Points on a hilly landscape, in no order, each with its height.
From any point a climber steps to the highest of the 2 points nearest to it. It stops when none of these is higher. Distance is the straight distance between rows; heights are no part of it.
z493: [143 133 133  84 122 141 125 115 134 164  94  79  99 127  80 117  65 114
 104 115 169 110 124 165  96 194 138 120 139 101 154 185 114 152 106 160
 112 154 126 150 133  45 144 155  67 152 128 126 155 156 114 153  90]  height 50.6
z438: [104 136  70 146 106 121 106 146 129 111 181 204  79 123  84 186 145  76
 144 135  77 146 138 117 187 120 101 162 158 125 146 145 127  87 110 160
 111 153 136 120 114 125 151  92 132  92 102 154 101  66 103 148  88]  height 54.9
z310: [174 131 153 125 171 115 110  72 153  74 156  66 127 123 104 150 115 135
 145 153 172 127 117 130  75 173 167  83 113 108 113 127 108 128 141  85
  62 108  97 149 169  90 118 130 131 120 157 111  99  82 138 129 125]  height 16.5
z916: [ 72 121 131 114  64 129 151 138 126 158  58 112 126 140 169  94 109 145
 100 115 128 134 118 167 110 114 101 124  91  87 104 121 147 184 115 154
 165 138 139  94 126 115  99 108 103 114 157 129  96 160 128 100 152]  height 19.8
z372: [121 119  98 131 155  73 140 128 138  71 136 125  91  89 130 145 118 124
 142 101 113 129 131 125  90 154 102  86 148 106 126 147 147 125 139 123
  88 141  94 126 162 173 106 111 148 102  89 152  74  83 104 120  90]  height 40.3
z337: [139 124 142 130 155 133 153  95 142 120 138  78 140  82 101 129 115 131
 120 145 128 103 137 133 107 106 159 128 100  99 125 133 148 129 139 103
  83 120  92 153 106 122 117 106 157 118 125 130 134  92 154  90 104]  height 6.0
z623: [114 128 145 133 112 157  92 111 129 117 121 151 104 178 133  99 195 117
 139 118 123 138 108 125 169 140 140 171 134 168 109 104 114 161 147 141
 147 101 150  68 123  67 170 126  88  94 125 116 125 114 123 147 170]  height 26.6
z75: [165 159 140 121 163 101 145  82 142 100 117 102 133 129 106 128 119 146
  87 121 149 123 130 128 136 135 146  99 117 122 114 151 146 148 128 144
 133 136 113 129 100  99 163 140 137 121 117 156 153 131 163 183 129]  height 27.6
z11: [ 68 104  66 118 108  82 106 175 113 128 189 172  82  81  76 190 107  76
 147 134  77 138 139 140 162 132  87 168 141 111 153 149 139 109 115 154
 105 148 136 148 144 131 119  68 150  94 114 130  80  64  74 130  44]  height 74.9
z278: [147 114 174 121 138 148 134  71 116 152  87  73 129 126 143 105 122 191
  87  67 136 170 109 165  96 153 152  92  83 150 169 145 149 159 146 109
 144 172 124  92 100  76 157 103 161 153  74 160 162 129  84 131 137]  height 44.4
z53: [154 120 118 163 136 123 127  97 104  71  96 123  93 106 110 123 153 120
 118  77  87 173 114  96 125 170  71  95 195 135 132 131 150 143 153 129
 107 182 112  46 108 133 126 123 145 105  19 226 173 113  86  72  74]  height 15.2
z420: [120 143 138 157  84 166 119 148 158 128 161 167 147 187 178  81 176  99
 155 179 132 140 131 101 122 108 121 138  96  90  59  72 117  73 125 112
 122 103 125 126 150 161  80 128 104 119 181 135  90 113 124 127 145]  height 53.7
z3: [146 148  99 192 116 152 130 142 139 100 169 149 105 146 121 135 116  71
 132 191 111 111 155  96 137 125  95 125 149 113 106 124 102  93 119 105
  75 111  98 158  98 188  90 151 128 128 147 144 145 137 128  73 107]  height 30.8
z434: [176 133 120 150 157  98 128 122 125 126 127 123 125 132 108 149  82 122
 123 112 163 118 142 121  95 163 120 102 158 141 161 153 104 142 119 105
 125 148 129 176 139 132 127 183 143 160 133 141 167 180 124 149 129]  height 39.6
z880: [130 119 141 167  75 176 131 125 114 133 170 151 126 181 162 103 165 118
 140 154  88 168 148  90 136  97 160 111  99  75  72 100 106  62 117 119
 104 113 123 101 108 187  71 106 123 102 126 139  99 115 113 109 147]  height 45.2
z80: [ 78 127 101 119 147 105 150 173 119 146 121 188 133  73 113 127 138 146
 114 142 116  89 161 166 139  98  81 162 139 160 157 133 154 111 123 134
 192 126 128 155  67 144 136  96 156 118  92 162 184 153 109 161  51]  height 3.5
z324: [107 143 106  76 151 179 101 120 141 114  48  36 116 172  90  82 147 124
  84 108 154  66 100 154 153 156 157 152 163 160 158 182 123 185 145 170
 155  99 122  95 123  66 199 162  82 114 140 140 192 159 136 130 127]  height 32.8
z792: [148 136 127 150 113 114 144 114 142 130 109 123 143 141 130 130  88 127
 135 142 136 139 131 121 146 134 129 140 147 108 115 117 113 151 120 145
 121 124 137 137 155 128 124 169  95 137 178  95 126 146 185 136 183]  height 37.0
z719: [136 169 165  91 174 154 106 111 133 141  92  71 160 150  91  99 112 144
 102 127 143  81 110 105 147 102 186 123 103 160  99 128 142 164 148 135
 135  90 140 116 121  83 167 139 132 133 155 107 154 151 155 104 134]  height 24.7
z4: [145 136 156 124 138 155  95  91  96  90 114 107 115 201 158 111 190 131
 131 102 106 144  99  87 161 132 160 140 127 149  73 107 113 166 160 155
 115 112 148  18 104  93 151 108 102  74 100 129 138 105 100 105 179]  height 30.6
z863: [120 121 143 125 138 135 131 107 105 143  89 100 106 143 114 104 132 160
  91  86 132 121 118 148 123 152 135 117 124 160 173 154 132 181 146 139
 150 136 134  83 108  69 171 134 123 129  73 133 161 141  86 142 124]  height 37.7
z363: [ 93 161 118 142 140 135 105 165 127 119 124 205 115 163 138  90 160 121
 108 146 124 111 135 117 138 102  82 123 113 167 100 100 161 120 151 128
 179 122 147  94 111 164 137 128 136 130 110 182 142 162  96 149 105]  height 10.4
z447: [158 165  93 119 199  93 107 142 181  52 104 140 137 137 107 118 113 106
 104 143 171  76  94 117 141 138 110 110 168 184 109 149 147 148 162 144
 143 125 125 139 175 115 182 180 119 100 160 147 110 141 153 205 130]  height 36.2
z394: [182 133 174 141 140 158 136  87 113 123 117  76 143 189 206 112 169 171
 122  85 119 175 119  98 121 118 185  99  78 130 107 131 113 143 139 101
  90 127 148  88 101 155 115 114 186 131 113 146 151 134 144 111 215]  height 38.2
z187: [126 108 127 107  65 136 130  84 114 153 155 130 100 105  77 143 118 128
 117 132 105 146 132 172 140 145 175 157 105  69 128 158 125 102  97 164
 139 147 133 114 112  49 126  86  93  97  75 132 116  66 106 177  97]  height 38.5
z730: [100 154  97 117 101 134 155 145 134 151 111 149 116 129  93 150 114 111
 125 136 109 119 145 142 180 113 113 172 139 100 118 154 134 140  91 175
 140 113 134 130  98 136 138 122 114 103 141 124 143 146 152 120 121]  height 3.1
z886: [115 141 163  97 126 134  65 126 126 153 139 113 129 143 142  93  92 114
 141 116 110 115 108 106 105 110 168  80  59  72  55 115 143  92 152 140
 101 137 154  92 163 122  83 126 112 110 141 120  78 109  81 105  99]  height 15.7
z882: [137 139 130 113 104 121 116 107 134 144 149 104 131 121 114 121  84 110
 127 126 103 128 140 122 138  98 175 105  66  32  54 133 131 102 121 160
  66 133 138 112 137 119  79  93 110  90 146 132  89  81 130 107 122]  height 12.4
z503: [167 131 105 149 135 129 110  97 162  97 142 127 125 156  95 151 120  78
 161 155 142 120 117 103 154 170 134 168 168 119 111 129  97 136 120 141
  78 112 127 128 161  89 152 166  83 121 195  89 109 108 169 147 166]  height 29.4
z613: [215 177 155 135 141 110 177  76 149 122 102  64 163 122 120 132  81 170
  73 134 150 143 133 145 112 115 156  96 102  95 118 149 144 135 110 110
 113 150 102 146 113 138 120 142 163 149 146 160 167 142 188 149 171]  height 33.2
z374: [208 130 121 164 115  97 171  86 147  37 103  73 126 154 141 158 110 132
 114 100 125 164 119 108 151 172 121 124 162  95  91 150  98 156 129 145
  66 144 101  77 144 129 126 161 106  87 146 156 134 123 211 123 208]  height 17.3
z297: [162 144 100 143 131 112 150 113 141  55 115 112  93 155 137 138 125 109
 116  90 109 148 128  87 157 149 101 102 164  98  75 158 139 155 137 145
  78 145 111  74 131 158 123 135 138  77 110 170 123 111 155 116 157]  height 22.6
z689: [ 81 114 119  84 113  96 139 198 114 177 114 157 152 107 179 173  83 143
 174 108 134 148 111 131 126  98 125 134 116 125 115 135 139 119 113 130
 141 108 173 148 178 204  94 125 136 144 179  49  60 150 147 103 153]  height 16.1
z41: [160 135  97 137 104 121 110 107 127 134 157 110  89 124  70 151  73  88
 118 118 129 125 143 142 132 192 146 130 143  71 126 187 109 121 111 170
  78 160 140 145 143  66 123 140  87 133 107 129 138 104 100 168  84]  height 71.8
z665: [114 106 134 142 176 142 146 127 102  96 135 159 154 120 178  95 209 174
 160 123 135 125 111 131 109  90 146 128 127 202 176  99 132 104 190  58
 157 110 111 119 119 167 144 130 180 130  74 128 156 122 135 147 147]  height 74.0
z697: [ 76 133  98 135 154 139  95 204 120 139 155 228 121 147 140 120 170 103
 139 155 130 104 132 134 143 107  66 141 145 192 159  96 141 109 138 106
 197 112 142 160 124 182 143 136 143 158 120 148 163 183  79 135  95]  height 7.8
z342: [134 106 134 131 114 122 172 125  97 163 142 118 124  83 120 147 102 152
 107  79  95 151 159 138 123 130 125 121 146 122 170 177 139 131  96 128
 120 176 120 146  69 145 111  97 158 138  56 171 163 142 104 105  77]  height 9.8
z235: [108 130 108  74 142 161 106 152 149 141  54  58 112 150  79  97  94  97
 106 123 170  78 114 158 115 164 128 128 172 135 140 177 130 180 133 172
 138 133 133 134 160  65 162 193  72 157 173 114 163 186 129 122 121]  height 39.3
z92: [143 142 131 166 122 167 122 122  97 104 130 158 116 191 142 105 174 117
 120 128 105 142 132  91 160 121 104 113 127 155 105 112 132 114 140 126
 134 115 128  82  76 161 124 138 141 128  85 175 182 149  92 109 128]  height 12.8
z950: [ 64 123 106 130 124 105 121 186 108 179 132 202 136 102 118 167 129 152
 110 108 144 115 161 169 174 107  76 190 163 188 203 146 129 125 109 138
 207 134 134 161  69 132 162 118 142 148 107 114 181 184 102 175  86]  height 6.1
z981: [117 139 132 158 126 137 121 172 152 127 159 178 141 126 158 113 137  94
 142 206 150 116 155 113  84 113  69 124 139 134 135  88 109  93 105  92
 153 118 121 221 157 172  79 166 134 175 186 125 143 168 123 125 113]  height 17.7
z89: [ 91 103 125 117  50 109 145 169 114 190 135 164 144 123 181 171  83 134
 154  99 128 177 135 151 134 128 129 144 119  92 117 126 109 115  75 164
 148 125 175 152 159 171  96 122  98 154 168  73  61 156 124 117 172]  height 12.5
z722: [115 144 140  84 142  93 157 127 136 150  84 100 151 115 128 141 103 166
 111  71 150 123 110 147 132 112 155 125 117 136 126 153 164 179 134 155
 158 118 148 105 135 122 162 136 128 113 154  83  93 141 169 123 170]  height 58.9
z521: [105 138  98 102  99 111  88 117 126 151 171 146  85 121  78 151  88  86
 131 137 114 118 120 133 150 150 142 137 113  78 117 145 122 113 117 182
 111 141 156 134 159  65 130 123  96 104 130 119  76  65  87 170  81]  height 51.6
z467: [ 85 117 116  72 132  76  88 159 112 173 157 153 121  95 120 160  81 119
 148 116 137 128 101 134 115 139 137 111 100 136 131 134 137 129 107 160
 161 129 169 158 187 114 145 116 118 130 155  78  57 102 102 189 106]  height 15.6
z465: [101 148 169  87 158 170  97 126 145 154 105  85 133 121 123  75 108 127
 116 132 132  93 113 126  89 112 156  76  83 103  67 107 166 151 154 131
 110 111 127 107 140  97 117 116 123 116 164 117 102 122 101  73  97]  height 18.6
z508: [105 145 126 126  63 134 112 175 153 181 148 181 140 159 161 128 122 109
 169 152 116 170 124 128 133  92  94 149 116 101  99  87 104 100  84 165
 157 125 161 143 171 165  99 124  94 140 199 104  61 129 148 140 176]  height 9.1
z543: [116 112 114 148 185 128 116 129 110  94 172 184 132 120 128 140 209 135
 172 142 118 131 117 102 136 103 133 146 137 201 162  98 120  89 166  86
 146 112 113 128 119 164 166 111 157 119  81 126 134  92 116 164 110]  height 59.5
z652: [180 139 178 124 121 129 126  86 165 126 147  91 157 133 115 119  95 122
 125 175 162 129 141 128 103 136 178 115  86  72  87 109 114 106 114 100
  93 113 116 164 146 100 109 142  97 143 178 134 126 102 149 153 133]  height 16.0
z536: [108 135 112 159 110 144 146 178 145 120 126 152 163 136 156 120 141  93
 152 179 153  98 124 113 122 106  85 139 157 159 137  98 114 128 131  86
 147  95 122 182 168 183  90 166 128 162 205  91 129 190 166  72 155]  height 15.4
z304: [144 168 123  98 143 140 118  86 146 114 109  76  99 134  81 114 132 126
  87 116 151  97 109 160 161 159 160 130 126 112 130 176 151 122 127 193
 149 135 135  89 106  52 192 144  95  98  91 153 163 105 144 215 104]  height 26.0
z285: [114 136 109 103 168 134 161 143 115 154  83  88 123 100 108 119  87 132
  81 124  91  81 155 130 134  97 110 111 114 125 136 164 156 171 140 140
 105 114 103 133  68 147 119  99 171 112 121 148 175 169 114  60  91]  height 2.0
z200: [ 95  83 121 124 150  96 153 153 103 156 153 181 140  90 142 160 147 167
 145 107 141 129 143 161 146 110 103 175 156 200 203 137 120 148 126 100
 182 110 133 185  92 149 157 114 152 145  89  90 154 143 115 146 100]  height 9.7
z885: [133 146 132 186  94 164 137 123 164  90 137 158 125 188 158  92 184  92
 149 186 144 134 134 105 140 124 100 164 143 127  95  76  96 124 132  94
 133 114 111 128 145 132 108 171 101 124 189 136 135 149 165 131 195]  height 66.6
z592: [126 128 137 127  50 145 120 183 152 171 128 150 189 136 160 145  96  96
 167 156 130 134 121  98 153  98  92 142 126  80  77  77 118  86  95 167
 128 121 156 130 179 170  80 152  69 172 234  88  68 156 167  75 166]  height 11.1
z138: [148  95 143 157 106 149 141 110  89 122 112 132 100 111 139 132 134 131
 111  84  83 162 139 114 124 153  96 103 164 123 151 151 118 122 134 114
 106 175 115  87  90 143 111 107 145 143  38 183 170 141  82  75  99]  height 12.6
z177: [ 75 115 156  98  67 157 139 125 100 194  67 124  99 122 137  78 118 158
  85 105 117 145 114 179 114 131 118 126  63 102 126 127 140 181 121 166
 179 135 135  87 107  73 125 106  96 122  88 135 129 158  96 124 115]  height 24.6
z49: [168 142 117 106 104 116 160 123 152 137  76  93 201 108 118 146  73 161
 113 139 151 107  99 144 155 108 128 155 140 124 141 105 124 149 119 145
 130 121 125 118 174 104 130 168  73 169 222  64 124 169 228 115 211]  height 30.5
z953: [130 138 119 113 190 130 135 135 112 139 139 112 132 106 114 132 124 133
 126 142  99  83 150 102 135  80 156 124 122 145 132 139 132 130 155  95
  86  86 113 147  96 180 137 110 181 127 129 114 157 154 137  66  98]  height 3.8
z970: [120 127 109 167 136 142 121 120 140 112 160 166 103 152  81 146 166  81
 151 155 136 116 139 134 162 159 103 186 181 179 175 129  93 116 122 115
 123 114 128 164  98  97 175 149 106 144 102 127 149 121 117 140 109]  height 40.5
z856: [147 131 118 165 162 119 137 110 132  40 126 132  88 153 153 107 167 105
 118  99  92 129 118  85 131 142  95  83 175 136 105 149 141 133 177 115
  95 148 112  57 120 180 110 146 165  94  75 194 149 123 106  80 119]  height 18.5
z921: [133 127 117 133  94 120 111 106 123 130 141 138  79 175 126 130 123 101
 133  93 112 136 108  98 174 174 128 136 143 116 108 146 105 146 120 176
 109 134 151  71 127  94 152 126  96  97 110 126 100 112 120 140 162]  height 32.2
z87: [184 143 181 127 138 150 100  73 112 101 120  70 137 184 172 105 147 152
 121  88 110 165 111  88 142 123 177 116  81 118  57 121 121 159 147 129
  65 113 140  50 104 111 131 105 135  97 121 129 127  90 129 106 188]  height 34.3
z773: [204 110 159 171  77 119 160  89 126  74 105  70 113 174 189 150 141 123
 128  89 127 202 136  95 133 185 126 105 149  97 101 150  84 168 108 111
  78 157 113  71 132 139 106 143 126 116 115 172 143 139 163  90 227]  height 12.9
z309: [120 120 105 119 116 119 146 125  98 158 141 133 102 102  90 170 103 123
 120  83  91 131 147 132 164 122 136 138 143 127 136 171 128 128 111 162
 104 122 144 126  82 138 143  96 139 122  92 117 139 131 107  99  95]  height 6.4
z170: [ 95 148 127  82 148 138 142 164 115 196  70  83 154  97 146 119  66 155
  97 104 105 116 133 134 134  64 135 117  81 109 107 146 164 156 141 145
 114 120 143 138 106 172 109  94 168 145 162 115 130 181 142  58 117]  height 0.4
z756: [128 125 174 151 130 179 137 103 100 158  97 113 147 128 182  76 174 183
 110 103 103 150 128 143 112  85 154 121  71 148 160 106 143 145 157  84
 162 120 121  96  83 135 117 105 187 144  81 132 173 135 114 111 156]  height 52.4
z823: [ 69 107 112 107 105  82 154 142 144 115  95 130 126 108 166 120 117 142
 151 112 117 142 102 153 104 108 102 117 100  75  85 122 162 142 146 140
 137 120 109  91 172 163 104 104 109  74 158 108  31  90 147 135 144]  height 22.1
z860: [142  81 149 149 186 132 148 103 119 105 126 116 124  62 139 111 154 178
 119 103 123 119 138 161  68 122 116 120 138 163 190 121 134 137 175  73
 127 149  82 132  96 126 140 109 181 144  49 157 159 124  97  94  94]  height 64.8
z245: [123  79 128 153 121 141 120 136  90 160 193 147 113  93 121 148 124 123
 150 148 104 130 162 118 116 136 132 129 126 132 157 115 106  75 111 111
  98 133 116 174 108 154  90  98 139 146  81 110 125 120  73  82  80]  height 37.5
z911: [133 102 128 159 102 136 126 129 109 157 193 161 134 126  96 165 133 105
 158 168 125 148 152  98 164 132 145 155 137 127 145 118  87  87  93 124
 108 111 133 193 114 142 120 110 121 144 115 103 118  89 122 134 119]  height 30.3
z15: [ 96 140 136 104 111 115 160 122 162 134  53  87 132 119 161  93  87 161
 109 112 136 125 104 159  95 112 106  87  77  66  73 125 162 177 154 136
 123 139 118  90 152 127  98 104 125  94 161 137  58 127 166 106 163]  height 15.9
z207: [ 78 166  88 122 150 107 105 206 149 138 147 201 129 146 140 124 133  91
 160 159 140 114 130 128 140  99  68 143 138 173 132 100 143 116 121 131
 187 132 158 175 161 183 131 133 139 152 179 104  98 168 120 158 115]  height 5.2
z597: [117 131 130  72 124  96 103 178 129 164 145 139 173 112 121 158  80 130
 155 125 145 115 114 115 107 117 141 116 120 124 109 121 135 109 110 157
 142 128 165 150 196 140 110 126 116 151 197  56  49 117 154 138 121]  height 19.7
z965: [141 147 177 116 135 148 141 123 115 191 101  86 168 150 194 102 125 179
 115  82 138 154 111 109 122  89 190 101  65 138 123 134 135 141 127 100
 128 116 163 121 111 169 120 130 175 164 151 100 136 161 156 111 202]  height 43.0
z908: [ 54 109  80 110  98 111 169 169 125 154 115 177 105  85 110 152 122 129
 109 128 106 121 163 173 164 105  53 176 149 112 130 148 140 132  87 167
 170 142 120 144  68 128 130  85 130  98 110 143 146 150 124 136  62]  height 0.9
z345: [ 95 113 121 124 108 115 114 150 136 144 179 166 144 121 118 174 161 108
 191 164 142 132 127 126 137 114 110 188 149 155 164  99 100 112 103 123
 157 108 139 199 150 137 152 114 137 154 166  74  98  88 141 152 136]  height 24.3
z332: [ 93 117 139 135 145 158 157 131 108 133  99 140 140 142 190  81 192 165
 142 117 120 124 126 121 112  85 135 127 104 150 134 101 155 140 170  70
 152  98 111 104 121 168 114 116 179 120 132 117 124 129 135 111 156]  height 60.8
z762: [145  78 155 165 133 154 161  92 113 117 159 126 128  50 128 122 146 142
 129 143  95 155 158 138  83 128 135 119 142 125 168 108 127  94 127  68
 102 157  77 127  84 120 107  87 150 122  42 174 154  87 100  83  76]  height 53.9
z244: [111  89 149  94 158 113 108 126 123 144 161 115 150  90 143 132 128 161
 147 169 147 110 142 147  52 130 138 114  91 123 154  96 128 120 125 102
 148 131 119 174 148 111 123 106 137 145 118  92 114  98 107 152  87]  height 10.3
z555: [165 136 130  93  97  84 153 135 138 152  98 119 208  88 147 158  48 179
 125 144 156 130  90 151 130 106 140 140 114  95 112  97 138  98  96 148
 127 138 152 158 191 150 106 152  71 177 215  72  75 140 196 121 179]  height 26.2
z100: [ 81  98 139 101  58 149 136 122 108 194 110 143 102 111 103 117 130 127
 103 132 107 131 137 193 145 127 152 165  94  95 121 133 134 128  99 182
 171 128 147 103 109  51 139  83  85 106 100 118 106 120 121 160 112]  height 30.7
z452: [112 127 131 118  91 149 136 219 161 144 116 138 205 114 160 116 137 101
 162 190 136 108 121 117 109 104  73 135 165 130 110  73 130 103 112 119
 144 128 141 168 199 178  59 164  97 182 244  84  91 171 178  52 157]  height 13.4
z252: [138 147 161  98 164 121  96 116 149 140 160 106 163 119  85 123 136 127
 139 174 163 103 136 126  96 113 181 133 100 128 132  91 126 105 112 107
 151 107 117 181 154  92 136 136 123 163 164 111 134 108 143 170 100]  height 12.7
z853: [ 95 113 117  75 160  82  88 151  97 140 162 141 106  65  98 144 111 134
 126 132 148 104 106 156  86 141 131 127 107 132 161 117 140 119 147 140
 159 138 127 145 158  90 153 100 124 135 105 102  99  96  65 168  36]  height 11.0
z646: [112 137 156  64 169 158  84 123 140 132 108  67 124 117  71  92 106 129
 104 127 121  60 114 143 118 138 166 114  96 128 115 127 156 149 159 145
 103 110 118 119 115  60 154 110 108 122 130 125 146 131 123  75  74]  height 21.7
z415: [120 155 156  68 130 171  94 123 122 159  91  81 137 162  75  98 152 123
 117 106 139  90 109 128 172 147 197 150 132 170 137 152 117 158 133 171
 160  96 157  96 109  50 195 149  86 133 149  96 179 155 148 138 129]  height 28.2
z371: [128 155 181 130 114 158 132 118 118 200  79  83 171 143 190  81 129 178
 103 118 145 148 131 149 119  89 147 114  64 132 146 126 144 161 116  99
 179 128 147 131  93 122  87 131 171 179 134 129 187 179 125 122 180]  height 47.1
z183: [129 129 113  94 116  82 145 120 109 143 124 115 114 121 102 166 101 129
 134  73 135 131 112 133 161 152 153 143 141 129 144 166 130 150 119 170
 139 126 154 111 137  90 176 139 107 104 120  87  94 113 147 153 163]  height 43.6
z639: [ 84 104  83 101 150  85 125 157 102 132 153 157  96  81 123 161  97 116
 128  92  91 124 128 136 122 136 109 111 128  99 121 160 162 122 143 145
 111 148 127 117 145 158 123  92 149  91  96 152  84  87  76 134  58]  height 53.2
z91: [132  60 126 169 125 146 120 118  93 126 169 161 110  73  92 146 150 123
 142 161 103 124 157 144 110 136  98 161 165 157 187  90 106  78 130 103
 121 144  97 143  98 113 135 103 128 132  59 151 158  89  80  99  60]  height 45.0
z164: [144 169 147  94 131 119 119 164 149 156 109 123 194 103 124 136 101 145
 127 162 150 106 117 122 129  80 149 132 110 114  93  89 156 102 112 147
 159 128 155 155 176 149 108 152 122 162 207  87  99 140 190 149 155]  height 23.0
z830: [183 184 106 130 199 122  76 150 182  70 150 132 162 156  90 120 130  76
 128 185 169  80 104  83 141 131 138 120 180 204 114  94 111 125 146 122
 145 106 131 176 183 116 180 200 121 152 202 147 129 156 164 182 148]  height 29.6
z820: [164 168 118 150 143 120 130 128 153  79  97 134 149 169 137 123 144 118
 123 137 165 110 112 112 139 132 114 140 161 156 115 118 126 148 140 132
 151 123 119 119 142 119 163 185 104 116 170 137 145 154 184 179 195]  height 45.1
z926: [135 131 104 186 135 142 120 139 102  94 151 195  83 183 159 121 183 104
 125 107  93 163 136  67 146 141  87  89 163 152 110 120 144  95 161 118
 104 142 126  45 105 212 113 123 157 114  58 199 141 126  76  90 105]  height 15.3
z288: [159 139 153 122 111 145 141  65 143 114 127  53 118 123  96 131  99 128
 104 119 106 133 138 136 112 139 173  97  85  49  81 161 142 150 129 131
  52 136 107 109 100  87 109  91 128 100 118 154 134  78 128  94 115]  height 8.8
z429: [166 125 127 156 131 125 106 106 129 119 175 133  85 136  63 166 109  95
 135 124 119 125 141  99 156 170 139 128 171 141 144 164  98  99 111 139
  84 143 135 158 113  96 141 163 119 141  94 143 169 116 106 147 102]  height 53.6
z642: [123  87 108 183 116 148 155 149 129  95 151 159 106 119 175 115 169 100
 140 177 106 134 153 110  93 139  80  92 142 120 130 109 111  89 129  83
  95 126  91 150 126 206  64 133 140 137  98 156 128 137  94  62 102]  height 25.4
z834: [ 99 140  80 151 125 119 128 156 162 129 167 178 115 134  91 167 166  85
 170 166 139 123 131 139 178 141  97 210 184 172 198 124 106 141 101 136
 152 128 132 197 120 106 183 125 110 135 159 101 105 108 141 171 129]  height 30.9
z110: [122  78 140 137 170 129 130 129 108 115 116 169 124  70 142  96 162 181
 116 122 150 112 123 182  69 129  96 143 133 194 206 106 146 138 179  91
 182 145 109 111 117  89 146 115 155 127  58 131 158 114  86 140 101]  height 77.8
z567: [160 135 129 180  87 143 147  99 142  82 135 137 116 193 150 119 178 117
 138 140 143 157 129 107 157 142 115 154 158 133 108 112  92 136 115 104
 138 127 122  89 118 114 125 145 131  97 136 149 150 132 171 173 212]  height 54.8
z736: [163 156 175 114 102 140 122 107 153 149 123 106 200 139 148 102 116 138
 147 163 165 137 129 117 113  93 173 125  82  70  69  74 132  97 107 112
 129 108 152 132 177 130  84 146  87 158 209 113  97 123 185 140 169]  height 19.9
z559: [108  95 115 166 124 125 131 135 127 111 165 164 132 140 169 125 167 116
 161 175 136 157 150 110  87 118 112 112 133 118 150  95 111  72 120  81
 131 117 109 172 153 197  83 140 166 156 117 132 123 139 108 146 129]  height 21.1
z765: [137  90 126 152 192 106 108 127 123  90 137 160 117 117 143 116 163 145
 142 108 162 109 111 141  90 162 106 117 172 217 198 113 121 158 177  81
 163 129 123 145 160 122 160 166 149 150  81 136 144 144 101 153 132]  height 59.4
z375: [110 134  96 156 153 124 109 130 115 111 189 205 117 123  98 158 175 120
 149 154  85 141 134 100 160  89 124 130 131 158 125 108 146  56 131 125
 133 115 126 128 108 176 134 103 155 108  76 162 118  61  96 173  86]  height 47.4
z878: [ 83  71  85 139 154 105 124 182  96 133 178 175 139  83 166 171 176 136
 186 158 117 131 147 129 115 110 112 163 154 193 207 112 112  88 128  92
 145 119 124 214 119 185 127  87 166 152 111  82 141 117 104 129  88]  height 13.9
z685: [166 135 146 106 151 145  97  84 145  86 118  66 127 162  87 142 108 119
 140 123 165 114 116 119 134 184 184 122 129 120 103 143 112 164 137 124
  72  95 119 117 160  42 163 153  99 110 157  92 122 110 158 131 159]  height 22.5
z844: [194 134 137 140 118 106 134  90 128 115 117 107 112 150 115 163  89 132
 117  91 176 153 142 124 118 207 148 118 158 120 146 176  77 147  96 123
 113 157 137 148 132  89 133 180 106 155 129 129 158 156 151 177 184]  height 31.4
z197: [149 122 114 186  59 144 143 128 142 115 148 131 111 150 154 127 106  75
 132 153 100 154 167 108 138 137 114 114 125  58  78 122 107  90  90 122
  89 132 120 129 124 183  67 135 104 107 145 154 107 113 125  83 125]  height 37.2
z443: [166 125 138 139 203  97 128 123 116  98 106 115 125 127 143 116 122 155
 104  77 150 114 129 118 100 144 134  81 151 197 178 152 136 167 153  90
 139 150 114 147 119 133 157 170 179 139  76 157 168 172 109 130 139]  height 47.7
z547: [110 119 108 134 110  96 180 127 137 104 117 135 112 109 146 129 114 153
 108 110 108 168 130 136 104 115  99  88 118  78 105 142 151 123 126 132
 107 155 103  99 137 182  93 104 143  91 108 161  89  99 135 144 130]  height 30.4
z790: [ 96  98 105 142 148 108 148 168 126  95 162 136 152  96 164 153 171 136
 177 183 131 124 143 125  93  91 122 147 155 139 179 110 109  93 131  64
 126  93 107 217 143 212  88 118 183 140 155  83 119 122 161 103 134]  height 17.4
z928: [204 160 183 130 142 131 159  68 140 129  94  27 147 138 119 121 106 195
  84  84 146 169 116 155 101 156 181  85  81 118 142 158 157 157 121  96
 115 167 109 124  82  91 153 123 184 158  97 161 174 136 148 146 170]  height 38.3
z380: [125 142 132 111 111 142 112  90 108 122 104 115  88 135  91 106 160 145
  78  87 142 140 105 166 146 176 136 142 139 154 165 172 121 130 123 181
 178 152 139  60  97  41 190 135  89 119  64 149 170 126  93 202 103]  height 31.3

For each start below, name the point where the climber stops.
z80 => z885
z730 => z297
z4 => z665
z170 => z41
z285 => z41
z592 => z885
z646 => z41
z207 => z885
